Points, in no order, along strands that fork, close into loops and pass close to each other.
In the rows, zero is written as 100.
Two points are linked if the straight distance between their rows is under 43.1. Some points are linked to none.
z846: 96 104 42 99 93 95 87 79 114 105 86 90 107
z425: 91 80 51 87 88 114 105 124 128 69 71 96 62
z426: 105 90 155 80 115 86 99 105 73 116 121 90 89
z357: 119 95 93 95 95 105 98 124 108 116 104 99 126
z242: 122 90 107 94 87 114 109 124 106 119 105 81 132
z46: 130 83 123 79 109 135 87 153 103 107 103 121 111
z784: 100 87 128 96 102 100 103 122 102 109 98 106 72
z197: 88 83 42 88 84 109 92 103 123 74 68 97 60
z341: 107 86 109 100 79 115 131 106 103 130 101 52 118
z89: 116 100 79 93 103 93 84 116 107 107 103 112 125
z807: 129 84 76 69 112 132 66 150 108 93 98 146 101
z69: 77 152 91 106 122 102 74 80 89 61 129 145 108
z503: 95 105 94 105 110 93 88 98 107 111 95 110 92
z22: 121 91 112 109 79 66 109 88 94 95 107 110 156
z460: 128 98 137 87 105 82 87 124 83 108 121 108 126
z376: 123 95 54 74 109 105 47 122 98 90 98 141 99
z728: 93 93 33 90 82 110 75 83 113 90 71 99 73
z871: 100 93 98 110 82 99 126 96 106 130 99 59 111
z938: 60 147 86 132 105 105 116 50 94 87 112 88 99
z221: 74 103 98 124 104 96 120 78 104 107 82 86 68
z662: 91 79 114 106 81 112 137 109 104 122 90 62 77
z152: 84 87 69 114 79 113 131 95 122 126 82 63 91
z299: 83 139 133 114 124 97 90 80 80 83 123 119 99
z240: 104 74 155 72 103 102 114 122 80 116 116 87 78
z448: 109 116 128 105 119 80 80 96 85 95 115 119 114
z81: 94 109 27 97 85 105 62 61 104 86 74 93 84
z404: 92 80 90 109 78 124 138 108 120 121 81 65 87
z313: 131 84 108 99 67 92 122 110 100 106 108 85 163
z345: 85 109 81 126 93 86 122 64 106 120 92 64 110
z252: 119 98 143 91 103 72 95 104 77 105 122 94 126
z618: 89 121 150 103 127 92 91 84 74 96 118 108 85
z397: 89 112 33 101 93 97 80 60 110 93 81 89 100
z205: 128 84 63 67 112 122 54 141 102 88 98 150 94
z405: 101 103 114 107 106 89 99 98 97 117 102 94 102
z782: 105 95 127 98 96 91 108 104 90 125 108 78 102
z996: 97 93 54 93 93 108 92 102 119 109 86 98 94
z470: 110 89 138 86 111 100 89 131 94 111 107 119 83
z904: 87 93 64 91 109 99 78 101 115 76 76 125 59
z67: 121 87 105 108 68 74 123 91 100 106 104 87 157
z999: 114 99 61 87 109 98 67 114 105 100 99 124 112
z224: 122 87 136 87 88 75 114 104 80 111 121 77 136
z293: 118 75 140 80 95 133 116 135 100 113 101 87 96
z111: 80 134 114 116 126 101 85 79 91 86 114 123 91
z812: 73 139 94 133 102 92 118 49 94 87 112 82 116
z887: 130 77 135 79 102 143 106 140 103 111 98 96 111
z967: 83 140 104 118 94 86 102 64 88 55 130 140 140
z722: 109 109 117 115 96 69 104 73 90 82 108 118 147
z674: 81 124 97 134 95 85 126 50 97 105 101 65 118
z350: 125 83 96 75 112 134 78 153 110 98 98 139 104
z507: 81 121 78 119 112 95 99 64 105 100 95 96 99
z367: 92 128 113 121 92 81 106 60 88 66 118 128 146
z729: 132 87 115 92 79 107 118 122 100 111 110 78 153
z697: 103 77 124 93 83 126 135 114 99 124 98 59 95
z950: 82 151 105 116 109 92 91 76 85 58 135 137 124
z482: 89 85 73 100 95 107 105 110 122 103 81 101 75
z824: 109 88 131 89 90 88 120 101 83 125 117 61 115
z468: 95 79 75 92 95 116 117 136 129 70 76 96 64
z926: 70 104 97 120 118 93 110 89 108 72 80 112 48
z505: 107 104 43 84 98 105 46 89 100 80 81 125 81
z246: 80 99 118 114 118 92 105 100 102 86 86 115 53
z878: 91 98 83 120 82 95 130 84 111 130 92 55 109
z900: 78 106 110 123 104 93 119 72 95 116 91 77 77
z941: 102 103 157 89 124 86 87 101 74 106 117 109 84
z763: 87 87 116 107 105 93 111 114 107 95 87 107 58
z469: 66 100 88 125 110 94 122 81 110 80 75 97 50
z614: 121 95 129 87 108 95 83 133 91 114 115 115 113
z59: 108 70 149 75 95 118 122 130 90 112 108 84 78
z97: 93 112 92 102 124 94 76 94 104 96 95 127 87
z596: 83 125 105 107 131 101 78 84 98 85 104 135 81

A fork is a point with three links, a tip a point with one. Leave the first point through the second and follow the links. Name the first fork or tip that comes.
z728, z81 => z482
z470, z784 => z900
z938, z812 => z878
z846, z397 => z468
z367, z967 => z69
z345, z674 => z938

A tip is a point with one link. Name the tips that can be reached along the links from each point below, in the order of the rows.
z426 => z69, z900
z871 => z938
z846 => z482, z468

How many points has the smallest loop of links through each point below? Write 0 if it is on no loop.
z152 => 7
z197 => 0
z246 => 0

Name the points in between on the shortest way along the links from the first point to the second, in order.
z357, z205 => z89, z999, z376
z197, z846 => z728, z81, z397
z224, z503 => z824, z782, z405
z397, z482 => z846, z996
z152, z341 => z878, z871
z345, z662 => z878, z152, z404
